Points on a hilly landscape, in no order, each with its height.
From any point a ball takes the steepest step (drop divided by distance) to one of its 2 nearest points. It stops when none of these is lower. Distance is the straight distance between rows; heights are no part of it.
fere h=264: [137 125 106 130  91 162 162 160 130 141 121 194 177 101 108 116 164 127
 141 153 101 131  90 153 171 169 148 125 152 104 179 116  89 104 141  67
 123]
puled h=249: [144 133  78 117 126 146 147 129 116 194 173 164 152 127 121 136 146 125
  93 170 100 109 100 106 174 158 156 128 126  75 112 108 103  77 104 113
  81]
Muvus h=313: [179 147  99 107 143 129 130 117 108  81 129 183 141 124 185 131 114 120
 138 169 152 137 130 135 133 129 151 117  90 139 171 111 119  81 108 126
  78]
Furod h=386: [137 115  96 111 179 107  84 174 133 113 105 183  89 106 113  81 131 130
 124  97 150 137  93  75  86 103  74 139 153 151  78  85  59  84 191 200
 126]
razap h=223: [ 58 143 158 133 108  80 148 106 154 140 105 101  79 128 104  80 108  80
  98 139 139 105 107 114 130  69 175 127 178 144 171 129 121 131 131 173
 145]
Nef h=610: [159 105 117 145 182  96 113 107 142  43  54 115  84 131 122  62 107 137
 144  64 150  89 128 130 125 124  66 136 114 144 139 122 132 202 132 155
 145]
Lebo h=420: [121 127 137 137 123 113 131  93 103 156 151 108 116 145 184 165 108 116
 138 150 118 104 159 128 137 130 123 117  86 145 149 150 141 136  86 143
  82]
voz h=536: [108 139 129 127  92 106 146 112 169 150 167 145 165 112  90 176 171 137
 144 132 117 166 190 122 124  87 138 150 140 117  46 172 179 179  96  78
 163]
zefe h=502: [171 104 148 143 112 130 128 113  79  96 112 116 107 117 162 130 143 139
 145 150 113 148 121 158 157 137  89 126  66 136 175 131 144 162 115 121
 134]
fuzu h=214: [127 122 102 117  92 162 161 178 107 159 131 181 167  96 167 106 104 138
 134 154 124 110 102 143 179 165 158 162 134  98 195 108  99  96 160 101
 116]
Gutef h=297: [131  92  91 118 181  93 115 148 156 106 107 186  83 104 113  80  96  94
 118 129 163 134  99 105 110  84 133 127 167 161 114  97  82  95 161 226
 108]
vefim h=337: [ 96 191 161 111  87  73 121  68  68 154 131  93 128 112 107 180 125 129
  87 147 116 163 118 128  84 136 161 124 120  92  95 176 157 144 105 124
 156]
biga h=785: [149 113 156 134 162 137 130 151 127 144 133 117 169 148 128 114 105 131
  75 126 142 100 113 140 124 177 163  93 142 102 143 127 106  84 116 114
  61]
veru h=89: [127 143 135 103  94  83 159  93 116 139 152 161 135 106  53 122 171  82
  98 190 128 151  76  95 121 123 203 136 166 140 147 114  97  93 110 140
 131]
Biti h=469: [138 102 120 115 109 144 116 151 108 106 122 127  93 130 166 117 131 118
 177 119 132 124 133 124 133 114  91 143  78 162 170 117 127 159 114 160
 137]
Vub h=483: [111  60 131 152 109 163 133 177 123 121 102 110 109 105 138  92 128 125
 164 126  96 127 139 170 162 124  78 163 136 146 209 123 115 166 151 122
 187]
Ratek h=299: [ 97 183 190 129  78  89 137 103  36 163 117  84 122 116 120 160 121 131
  82 159  88 176 113 150 106 135 127 149 147 133  96 151 139 154 131 125
 172]
Kilat h=580: [167 109 100 149 131 180 135 180 103 174 173 137 144 150 138 149 135 132
 156 127 115  89 121 120 169 158  97 155 115 114 143 120 129 126 136  95
 144]
Sunan h=266: [143 128 135 109 187 146 105 117  85 165 154  98 136 156 156 122  76 147
 100 190 155 132 121 128 136 105 176 124 103  71 114 118 162  79 174 143
  85]
lok h=442: [187 131 193 122 197 107  87 150  86  82  97 132 123 124 156  85  91 147
  83 156 162 136 105 150 111 110 143  96 134 103 123 115 105  79 156 160
 102]
Liv h=604: [ 94  94  90  76 113 126 100 151 157 130 138 187  94 124 121 138 149 144
 131  94  97 161  95  81 118 131 139 109 124 125 140 108 128 174 107 111
 128]
mak h=438: [111  66 153 142 109 160 122 206 127 145 121 126 137 115 120 108 124 147
 149 119 106 100 117 161 142 162 112 159 170 120 181 126 119 150 159 105
 158]
Vulo h=671: [102 172 200 115  69  33 130 101 103 117  88 108  91  95 155 125 110 110
  89 133 128 132 111 114  88  83 117 102 124 153 168 144 125 173  92 162
 151]
kizo h=321: [114 102 104 132 115 132 119 146 115 213 187 121 113 131 140 146 146 125
 108 119 112 103  98  88 161 164 147 140 118 102 118 115 129 125 107  98
  75]
Kevu h=529: [144  70 123 164 152 148 136 164  89  93  94 118 100 122 148 127 104 116
 185  99 127 142 157 167 118 119  66 147 147 163 177 123  99 132 166 151
 190]
vosug h=262: [155 104 105 125 163 138  77 172 142  97 120 131 131 151 125 162 116 153
 156  76 161 125 154 138  54 144  91 107 103 150  93 141 122 117 132 184
 126]
mapu h=576: [107 118 123  99 120 127 109 124 174  91  99 136  90 107 114 109 147 128
 145  73 119 136 105 111 139 128 131 109 116 129 113 115 155 183 117 122
 139]
vok h=609: [140  74 101 133 130 172 135 180 106 150 154 101 150 147 180 137  81 120
 165 120 126 106 151 120 149 152  99 168 114 136 204 137 106 115 126 114
 146]
ves h=850: [125 117  92 127 127 147 149 117 250 100 116 148 134 159  77 104 168 108
 104  89 119 113 151 110 124 143 181  84 142 137  89 121 120 113 106  88
  96]
nad h=250: [118 176 105 112 119 105 111 115 126  77  79 136 127 128  35 106 164 111
  94  84 145 123  98  57  76 131 123 118 164 126  68 111  84 110 152 164
 110]
rab h=196: [151 119 115 158 148 146 127 107 109 121 110  95 101 138 127 102 138 145
 170 125 102 133 159 154 154  70  55 187  90 146 122 130 175 154 161 161
 210]
Guvip h=528: [ 89 106 135 138 100 129 138 176 116 203 162  98 158 137 185 146  81 103
 137 121 121  64 161 128 132 178 134 136 130 164 172 149  97 110  74 144
  90]
veduv h=615: [ 65 128 117  91  74 122 124 147 138 132 149 166 156 128 101 161 162  95
 174 119 101 157 130 112  87 131 141 133 170 162 135 127  93 120 105 147
 148]
keso h=513: [137 164 111 126 107 149 112  97 186 139 172 170 163 122  96 183 163 160
 161 131 139 156 170 118 113 105 131 139 126 117  25 136 199 131 117 104
 152]
Vokun h=452: [131  88 136 164 131 130 128 109 120 163 172  57 121 164 183 175  81 118
 151 121 109  66 181 106 161 141 100 137  80 141 177 163 160 152  78 137
 104]
vus h=155: [ 99 133 169 102  99  82 141 112 133 129 125 120 108 103  61 106 152  89
  97 163 140 120  70  83 123  95 188 125 194 140 181 110 117 139 113 166
 128]
kolo h=512: [170 121 159 144 146 108 130 116  77  97  94 138 104 115 184  89 123 122
 120 163 131 150  92 159 159  85 128 130 106 130 187 106 126 117 115 140
 111]
deg h=284: [ 68 148 145 119 128 108 136 119 126 146  97  87 105 123  93  88 126 103
 118 119 126 130 121 136 112  72 148 136 185 145 106 129 144 150 171 152
 155]
zuvef h=197: [ 99 172 127  98  96 119 126 107 153 121 121 128 149 146  59 133 177  99
 116 106 122 138 107  74  70 131 152 114 167 171  67 111 101 103 125 149
 136]
pidev h=246: [167 138 110 111  64 118 180 149  87 157 144 160 170  85 179 132  94 124
 134 141 124  97 137 146 189 191 145 166 120 111 214 139  93  91  94  92
 113]
biz h=370: [168 151 158 130 130 113 154  71 131  80 137 122 164 156 174 156  80 122
 135 179 153 142 173 178 109 135 156  93  79 126 185 146 154 124  77 119
 114]
milob h=141: [147 163 135 148 141  98 124 110 127  82 101  77 133 147  96 118 115 128
 141  35 166  93 193 168  86 129  67 115 127 178  71 180 140 182 120 161
 192]
kuzam h=676: [134 124 150 106 131 112  76 115 159  59 103 159 151 104 131 159 117 151
 164 118 154 167 132 172  82 120 137 108 113 120 144 140 164 156 120 142
 126]
ruvu h=279: [139 114 138 150 122 157 133 151  93 166 133  86 118 159 131 101 148 118
 160 127  97 123 152 138 154 128  69 181 116 163 103 128 146 161 145 137
 192]
Fudot h=424: [164 140 131 144 149 162 133  92 194  70 114 152 174 145 102 144 134 137
 105 135 145 143 148 158 128 140 178  89 137  96 123 130 141  81 118  72
 101]
zimit h=261: [182 149  93  89  98 116 157 159  70 113 158 172 120 114 211 148 113 108
 132 169 165 148 132 126 183 144 128 149  79 145 195 120 108  93  88 112
 108]
tanuz h=347: [ 63 156 146  99 123 122 117 114  96 148 128  78 134 118  76 129 130 125
 104 165 120 152 101 108 123 104 165 134 154  99  90 127 183 143 162 143
 150]
Kaga h=322: [154 159 145 140 101 112 175 110 128 102 101 199 134 110  90  89 200 107
 136 134 107 186  74 157 147 151 132 115 171 158 135 111  92 130 122  62
 178]
Pebuk h=538: [127 152 103 105 104 177 123 158 141 140 132 198 141 143  74 146 198 119
 143 141 104 159  93 101 116 141 114 133 138 115  79 111 114 108 146 111
 152]
rig h=756: [128  78 123 130 162 187 120 203 125 172 170 110 181 143 148 147  67 156
 125 118 134  94 144 137 116 173 148 140 144  95 148 143 123  91 166 118
  87]
lipu h=817: [194 117 144 169 157 163 124 110 157 112 138 104 168 150 101 143 148 147
 135 126 130 126 151 155 150 134 120 122 112 119 104 148 157 143 134  70
 157]
Giti h=660: [ 77 109 164 110 101 142  83 157 154  97 133 131 141 117 125 175 108 117
 177 111 132 168 153 163  78 111 123 122 132 117 162 145 168 168 135 144
 147]
dogib h=573: [140 110  84  84 102 169 101 182 150 132 138 201 109 140  76 143 178 127
 108  96  87 146  68  67 113 152 117 109 140  98 107  96 111 144 125  90
 135]
fuz h=532: [ 94 115 106 126 139 130 159  96 190 113 129 149 126 112 122 100 128 113
 153 158 128 140 125 134 161  99 174 125 133 118 172 124 125 132 122 104
 126]
pufib h=358: [101 123 172 125 104 115 133 141 138  99  91 162 127  97  97 103 168 110
 128 119 111 161  85 139 144 126 146 124 203 140 159 118  88 151 118 103
 158]
figuz h=842: [151  91  85 153 148 138 177 128 217  93 124 148 139 144 110 107 142 127
 126  90 138  83 167 151 146 163 150  95 122 155 141 129 108 116 116  78
 124]
nofa h=346: [142 143 113 112 137 108 145  85 144  55 122 164 133 138 196 128  88 126
 142 177 174 134 168 150  98 104 158 104 101 149 183 126 138 112  95 147
  98]
romed h=530: [150 193 107 134 144 149  60 135 101  95  73 106 168 126  91 130 139 159
 111  86 130 130 112  91  84 115  98 119 140  88  24 125 148 132 188 139
 112]
vid h=614: [ 48 106 135 141  79 116 165 127 148 130 139 112 123 121 164 142 122  95
 156 129 120 117 158 166 129  93 131 139 133 170 208 125 102 139  87 132
 139]
belu h=492: [132  86 106 152  96 131 144 144  94 206 180  90 135 112 175 163  77 133
 136 118 102  56 161 113 178 174 105 160  93 125 168 148 107 147  79 127
 111]
vosa h=369: [ 81 166 153  97  72  59 125  61 118 125 143 145 109  95 109 186 124 126
 119 129 119 153 144 130  68 136 160 106 113 124 143 180 138 160  67 139
 135]
Keb h=826: [199  93 123 190 180 171 169 100 167  85 124 123 166 139 124 115 109 148
 149 147 148 134 150 174 163 153 146 110 114 104 159 154 125 109 151  79
 131]
saka h=339: [135 136 153 198 119 138 169 114  95 170 136  74 146 140 125 108 143 146
 145 167  77 119 162 161 192 135  97 206 140 149  81 141 138 151 141 103
 211]
kor h=640: [ 38 122 143 102  94 136 106 149 150 142 136 127 158 137 131 189 115 109
 162 117 120 142 154 155  95 110 149 139 164 151 150 145 128 139 128 162
 163]
zitep h=652: [ 74 156 183 151  63  70 143  95  79 154 128 122  97 103 166 156 112 107
  92 178 109 153 107 126  93  81 131 137 135 168 184 136 103 145  78 167
 141]
Vek h=439: [191 121 106 145 146 157 148  83 130 154 174 136 125 114 139 142 134 172
 147 182 118 132 137 135 196 106 121 156 107  66  87 126 168 130 134  80
 129]
Busuf h=773: [134  70 133 146 135 176 152 155 142 149 144 122 174 127 123 109  92 161
  79  91 142  55 136 144 134 190 162 119 147 114 149 134 111  94 147 115
  88]
ropus h=298: [179 163 130 150 121 156 162 141 137  89  90 192 171 136  99 100 171 130
 128 142 112 154  83 163 140 166 146 112 167 143 143 110  75  85 137  50
 144]
Bedi h=486: [ 47 115 109  98  99 126 138  84 150 184 183 108 106 117 152 172 106 117
 163 163  95 124 172 114 152  84 148 150 117  86 127 127 143 139 101 146
 110]
Lafaz h=575: [126 187 138 104 130 121  43 148  73 126  84  92 150 118 114 114 121 162
 109 112 147 150  78  84  95 126  90 130 130 108  79 130 130 142 178 179
 112]
Vopa h=396: [197 112 148 147 210 153 120 152  87  95 100 111 130 142 124  99 115 153
  98 137 167 149 119 138 131 128 120 102 116 111 110 117 118  90 182 138
 100]
vava h=80: [147 128 143 171 159 130 148 128  67 168 134  86  89 152 183  90 136 113
 109 156 105 110 109 110 185 142  94 152  78 154 140 106 123 116 133 133
 103]
gosuz h=170: [122 123 110 135 141 122 154 121 103 176 117 109  54 142 159  64 159 119
 103 142 122 108  81  86 186 126 105 137 108 157 123  92 117 135 142 119
 102]
Sozer h=547: [131  58 102 139 157 148 125 159 168 123 158  95 121 173 139 146  91 111
 164  68 130 104 180 150 108 141 114 119 124 150 150 163 136 143 121 147
 145]
tad h=587: [ 58 102  94  87  70 115 136 157 166 152 178 197 110  94 107 174 170 113
 180 129  92 160 140 112 120 112 139 134 125 130 137 162 115 157  91 112
 161]
muk h=278: [132 111 106  86 149 147  89 101 108 157 152 137  84 114 139 120 134 170
 130 155 144 163  97 113 154 109 111 140  94  92  98  99 176 137 166 130
 101]
vir h=167: [115 179 183 169 118 110 142 125  56 179 110  55 101 128 158 100 137 110
  95 138 105 121  88 110 159 127 110 137 114 157  92 115 141 143 141 140
 113]
rulev h=484: [183 118  63 140 134 162 154 126 117 174 209 163 127  99 152 204 134 150
 177 165 118 129 156 114 166 109 103 163 111  50 101 130 154 132 112  68
 149]
ziko h=625: [117 154 159  98 150  88  57 154  56 136 107 107 126 109 142  97  99 145
  87 160 156 138  79  96  84 111 100 135 122 100 123 111 135 112 169 214
 112]
fesa h=482: [132 131 105 110 169 137 124 110 146  88  67 155  79  99 116  57 151 158
 160 146 142 165 105 142 154  72 103 151 121 125 123 100 168 146 183 129
 158]
sen h=421: [111 153 142 136 122 104 142  95 111 156 130 129 130 120 156 104 135 119
  96 169 121 136 101 119 142 120 166 123 130 131 139 117 109 104 125 122
  95]
vemab h=491: [146 173  89 115 165 154  83 108 135  70  62 119 126 117  98  87 149 177
 122 107 136 144  92  97 129 102 107 104 124  91  51 116 173 152 197 123
 130]
gasas h=146: [100 157 126 125  88 116 155 125 142 149 139 141 140 126  59 122 193  91
 100 144 102 124  99  85 122 167 165 121 178 153 110 108  82 109 122 104
 130]
Zed h=729: [123  76 126  82 156 157  62 200 119 156 174 117 149 154 165 154  87 132
 119 123 120 116 119 120 115 159 158 119 134 105 175 124 120 111 122 139
  60]
muzod h=795: [136 124 163 133 112 114 115 137 124 144 140 128 180 118 111 153 138 134
  89 127 121 133  95 172 150 183 177 100 149  90 158 141 125 105 109  81
  87]
rimo h=706: [166 143 164 100 170  97  97 152 143  49  98 149 151 142 145 120  97 144
  95 107 160 130 121 153  86 139 160  63 120 108 147 121 114 122  92 150
  94]
gil h=29: [114 125 146 180 166 126 169  99 136 101 101  91  86 141 122  91  99 121
 126 163 153 147 154 188 132  57 119 151 152 142 161 123 130 115 173 149
 154]
Toz h=534: [195 124  63 147 149 179 143 168  96 187 206 167 129 135 159 197 144 150
 138 151 117  90 121  91 160 145  73 156 107  76 111 116 133 112 120  75
 139]
lof h=248: [128 102  74 125 152 150 174 132 138 163 135 126  79 159 150  62 142 114
 140 140 126  99 123 112 181 121  97 170 109 156 144  99 127 129 152 122
 130]
vum h=574: [147  47 115 129 171 119 100 144 124  82  96 106  60 144 145  90  95 128
 156  79 134 113 147 149 129 104  72 143 121 145 175 117 119 185 158 161
 170]
gagi h=709: [137 151 163 110 158  67 100 117 156  47  58 131 118 123 160 105 105 133
 123 106 171 124 106 120 106 122 129 101 108 112 137 121 129 158 118 163
 103]
negeg h=213: [132 129 123 131 179  93 119 125 123  98 114 161  92 110 147  85  76 111
  97 155 185 152 117 125  91  55 141 112 144 138 134 117 120  68 169 209
 109]
Pego h=444: [ 62 125 113  82 112 112 117  98 129 184 164 123  92 118 129 157 127 122
 123 135 115 124 132  76 128 107 138 137 115 117 105 132 167 140 126 163
 100]
visis h=374: [117 109 123  94 125 149  80 142  87 141 104 149  64  86 111  90 133 171
 148 120 104 175  72 103 149 104  88 143 123 104 118 104 175 174 173 109
 137]
vap h=411: [150 137 137 178  99 150 170 143 149 162 145 107 175 130 104 119 174 144
 100 103 111  73 135 127 151 196 115 135 140 152  84 140 120 119  98  83
 130]
vube h=443: [ 91 166 153 153 108  94 174  72 142 162 137 111 161 139 154 121  90 116
  88 183 133 116 118 149 114 105 174 129 173 136 175 123 110  90 127 128
 112]
Lapi h=395: [150 105  76 115 155 192 142 113 161 122 155 168 124 141 129 145 132 156
 181 172 132 158 148 149 167  97 122 157 116  68 132 103 159 125 142  89
 145]
Bezop h=531: [116 146 124 117 112 112 160  83 125 122 108 177  84  80 112  88 196 130
 136 145 111 169 106 113 171 100 131 131 118 129 111 122 135 151 130  82
 156]
vulak h=160: [165  88 116 126 179 155  63 153 150  90 124  85 103 155 117 142  84 154
 138  37 156  98 150 119  81 126  58 117 112 128  90 136 152 173 153 147
 139]
fako h=505: [140 153  73 106 131 162 152 184 134 142 117 208 118 157 124 105 171 110
 150 130 127 127  91  89 116 151  97 126 117 141 118  93  86  97 153 123
 138]
boput h=205: [147 148 174 164 142 117 140 125 120 114 116  54 151 178 129 160 118 122
 132  58 133  97 169 157  84 157  95 114 148 183  61 163 124 160 118 136
 169]
tatoz h=578: [137  49 100 146 157 151 131 142 152 109 141  83 124 153 175 126  72 112
 168 112 111 100 175 143 157 135 102 147  95 145 210 158 128 140 141 146
 159]
tegok h=806: [153 114 148 130 135 135 105 123 147 117 151 108 147 131 125 178 123 151
 128 133 126 135 121 173 152 142 144 113 118  90 140 160 163 154 113  74
 107]
bero h=858: [104 140 105  91 111 131 141 110 219  87 121 161 135 137  84 116 188 118
 150 108 123 135 140 112 122 114 158  95 120 145  89 120 139 143 100 107
 136]
dodu h=511: [ 73  86 138 143 130 129 125 161 150 170 148  63 133 151 135 124  89 112
 126  95 137  88 159 171 130 135 117 143 145 128 150 150 144 142 123 143
 127]
gudit h=441: [139 136 107  93 145 148  96 130 128  95  72 162  87 100  88  70 160 169
 122 114 117 164  75  96 157  92 107 131 142  96 110  77 146 140 183 118
 139]
vevu h=654: [192  79 115 138 197 157 120 135 178  44 115 137 111 147 105 130 100 145
 142  75 162 147 153 140 114 139 105  93  94 128 114 127 150 130 160 123
 135]
pok h=110: [133 120 143 181 144 134 163  96 100 113  92  67 109 152 128  86 112 117
 146 154  98 136 176 194 149  85  92 170 128 161 157 141 130 138 161 154
 214]
fil h=345: [161 196 139 128  75 147  83 143  84 157 154 133 160 149  79 180 178 124
  84  91  89 139 102  90  88 182 120 119 135 122  25 122 122  78 116 111
 107]
bafe h=834: [145  87  98 173 167 133 192  92 181 106 139 130 164 133 118 119 100 133
 140 143 165  92 183 173 147 151 156 112 136 128 133 128 105  86 137 100
 118]
Zaga h=380: [157 133  84 125 153 143 137 161 114 157 137 129  91 164 159 134 121 126
 155  86 150  95 163 111  94 149  80 136  83 201  92 118  96  93 119 199
 105]
Sima h=329: [139  58  96 131 161 176 136 122 143 135 132 128  99 152 143  96 123 142
 169 158 126 121 139 121 181  96  94 163 114 113 147 122 161 163 153  98
 155]
vit h=440: [150 160 121 174 102 161 125 165 191 135 143 106 145 153  80 150 190 115
 101  68 108  85 145  93 109 169 131 110 142 141  49 133 133 115  89  77
 110]
Saz h=426: [133 118  87 118 139 122 109 147 125 128 134 130  67 161 185 105 135 104
 177  81 138  84 138 103 118 135  62 146  69 196 140 111 116 142 119 191
 136]
mapot h=457: [143 106  82 118 166 156 134 202 117 123 104 209  92 130 109 104 159 125
 143  95 142 140  99 111  86 128  74 119 142 152 105  85  77  94 187 165
 138]
vepab h=460: [ 84 144 180 177  88  91 181  99 117 159 108 101 150  87 150 101  93 130
  72 169 125  93 121 174 157 131 166 128 144 120 196 118 135 135 121 112
 127]
Punid h=691: [167 136 190 122 149 108  75 148 140  45 105 131 180 144 154 178  82 151
 146  99 157 144 147 178  61 158 124  85 126 109 145 159 128 146 108 147
 111]
roda h=238: [ 88 193 174 141  93  99 135 131  54 154  85  85 127 120 113 120 151 132
 107 125 100 140  86 106 128 124 103 147 155 157  59 134 139 162 146 144
 158]
mokat h=634: [163 109  97 133 177 139 123 113 178  50  86 106  94 139 100  87 136 146
 135  69 171 116 144 138 137 107  99 112 112 139  99 124 170 177 151 127
 146]
Nazev h=394: [107 183 130 112 103  64 131  48 171  85 118 162 130 110 118 156 152 127
 121 129 144 153 138 129  99 143 148  88  96 155 120 132 152 148  84 121
 134]
bur h=560: [ 90 110 117 129  86 109 158 127 175 160 179 151 136  90 109 144 176 125
 145 128 103 148 162 123 143 112 139 148 133 104 113 166 141 175  86  76
 161]
bolen h=559: [ 56 132 111 105  97 128 120 153 121 209 155 112 158 133 165 176  90  91
 154 148 104 103 175 103 119 139 136 146 148 150 147 141  99 104  99 180
 102]
Sos h=670: [114 131 166 113 180 113  73 188  88 138 121 100 133 135 144 129  76 131
 100 127 147 131 122 107  55 125 124 101 137 114 103 135 111 102 160 190
 110]
Nabek h=336: [178 132 137 136 168 161 104 145  87 143 142 110 137 157 166 149 128 156
 128 157 146 144 118 141 126 132 128 119  96  97  96 129 145  90 148 127
  85]
sope h=392: [ 76 117 108 116 119 127 136  98 132 199 150  85 103 117 123 113 133 121
  79 128 126 127 109  67 172 123 155 131 129 103  86 135 165 157 113 110
  89]
Zudu h=258: [112 168 162 151 111 134 142 141 131 157 125  68 161 179  98 139 139 118
  99  82 114 107 143 126  94 169 119 117 167 166  33 145 101 124 139 125
 135]
lumu h=410: [133 172 148 126 126 128 152  48 178  84 125 143 163 148 128 152 138 119
 121 141 150 159 151 150 118 138 183  77 118 122 117 138 158 124  97  90
 116]
tof h=124: [150 122 151 154 178 109 135 119 104  84  74 135  96 118 136  91  90 136
 130 137 172 156 122 156  92  76 101 139 152 150 139 121 110  96 182 171
 148]
Pemet h=510: [118 114 109 127 145 134 155  86 168  91 108 162  90  92 125  62 161 139
 141 169 122 163 118 137 182  71 157 151 123 122 149  90 161 147 152  82
 140]
Maren h=481: [188 142 205 117 161  86  84 130  72  59  95 138 113 117 180  90  96 131
 101 173 156 144  97 167 128 101 134  88 116 117 182 117 118 109 103 145
 102]
Nomu h=195: [116 163 125 129 105 124 164  92 124 196 158 139 181 104  81 134 165 133
  99 155 110 106 106 101 156 171 168 140 146 102 101 113 100  88 112 108
 107]
nura h=198: [186 132 117 120 103 110 150 154  58 142 167 133 162 114 195 170  97 105
 126 146 129 126 121 158 173 185 135 138  97 122 169 150  82  85  58  93
 104]
damaf h=378: [144 175 117 104  93 110  99 104  98 158 154 136 134 133  80 186 165 135
  79 119 103 146 110  87  94 159 154 107 106 118  65 131 135 101  82 132
  94]
dalim h=379: [143 125 126 182 110 130 173 100 131 171 155 114 151 128 127 121 159 131
 145 157 118  94 156 144 193 153 117 160 118 148  86 125 119 141 105  95
 159]
Futu h=36: [165 115 112 157 172 120  90 136 143  82 105  78 123 148  78 145  93 136
 131  23 181 101 180 151  89 135  77  88 118 138  42 152 154 160 147 162
 146]
vomas h=393: [124 127 137 140  94 127 169  83 108 141 157 116 148 120 171 167  90 125
 150 181 135 140 174 165 149 125 141 127 102 103 175 143 138 138  74 114
 118]
Mulaf h=412: [142 194  78  98 100  75  88  88 100 129 142 134  89  99  75 172 183 150
  75 115 133 150 102  65  88 162 151 133  85  94  75 163 129 132  98 139
 105]
zile h=327: [110 128 114  99 140 131 118 158 135 124 127 150 116 146 139 134 144 120
 155  98 151 123 136 109  80 141 114 119 123 166 104 114 100 106 139 172
 105]
Refe h=674: [214  73  82 130 187 182 108 126 173  52 146 141 131 171 144 163  97 153
 170 116 146 122 163 127 126 134 124 110  85 118 164 146 158 108 137 128
 115]
Naz h=552: [126 163 123 117 117  88 137  84 158  51  69 165 110  89 114  95 176 127
 127 105 129 144  86 110 147 117 131 109 119 145 114 104 136 167 124 118
 142]
ferun h=487: [149 165 147 122 114 159 105 106 168 105 140 145 165 143  91 186 161 145
 154 109 131 158 144 137  87 133 136 116 142 143  65 147 137 118 128  95
 138]
nuz h=183: [114 110 104  83 169 157  98  75 105 165 164 131 119 126 142 131 101 154
 124 199 137 148 105 110 156  84 161 150 107  57 112  97 166  89 160 146
  76]
muno h=479: [ 52 109 182 157  91 120 146 146 133 163 112  78 145 104 140 108  86 128
  94 124 118  79 142 170 133 142 142 143 157 113 183 134 130 142 144 141
 122]
vof h=703: [121 135 140  96 140 144  80 168  89 151 156 120 152 149 170 148  98 117
 114 151 131 127 130 129  83 127 154 104 125 121 144 144 119  70 112 177
  77]
nelor h=463: [135 150 119 142  92 173 117 158 203 132 156 159 168 170  81 180 168 126
 130  85 109 115 179 119  88 152 129 111 160 134  60 151 124  97 100  77
 125]
Nat h=635: [ 67 133 161 134  58  96 144 107  97 160 139 130 114  98 157 162 153 101
 141 129  90 149 136 135 119 110 129 146 147 178 156 128  85 145  91 136
 155]
zige h=397: [105 104 166 154 133 131 138 171 161 118  91 128 151  95 100  89 139 136
 133  88 111 125 126 172 139 144 140 128 197 128 172 130 101 153 150  87
 152]
libe h=589: [ 52 134 124 102  72 103 138 145 119 154 144 121 150 120 183 167  74  89
 145 145 123 127 173 116  90 108 144 132 150 180 207 141  97 104  84 161
 120]
Bez h=305: [121 174 157 136  95 154 111 153 117 178 133  79 171 133  69 149 168 123
  72  95  86 110 107  91 129 171 140 109 162 114  52 136 124 112 135 100
 116]
borar h=690: [104 167 196 127 113  59 115 128 129  91  67 100 116 130 135  94  88 117
 105 109 163 106 115 112  71  80 125 111 139 131 143 135 125 151 143 178
 124]
nopev h=521: [ 70 101 104  89 128 108 143  69 180 144 158 142 113 102 122 148 114 119
 132 156 119 130 142 117 155 103 192 116 126  67 167 134 140 147  99 118
 104]
pake h=391: [ 97 159 169 142 134 106 143  96  79 177 128  94 141 113 107 116 126 116
  74 184 120 147  95 116 147 109 172 140 139 100 112 130 143 102 166 127
 124]

For each start below, name the point where the ball stops.
Giti -> gil
borar -> nura
Kilat -> vava
Fudot -> vava
muno -> veru
Refe -> fuzu
Liv -> gil
vof -> nuz

For each start below, name every point that the ball comes to, in order.
vok -> tatoz > Sozer > dodu > muno > vepab > vube > sen > pake > tanuz > deg > razap > vus > veru
rimo -> Punid > kuzam > Giti > kor > veduv > tad > bur > voz > keso > ferun > nelor > vit > vap > dalim > saka > ruvu > rab > pok > gil
figuz -> bafe > Keb > lipu > tegok > muzod > biga > Busuf > rig > Zed > vof > Sos > ziko > Lafaz > romed > vemab > gudit > visis > muk > nuz
gagi -> borar > Vulo > zitep > Nat > vid > libe > bolen > Guvip > belu > Vokun > Lebo > vomas > biz > nofa > Muvus > zimit > nura
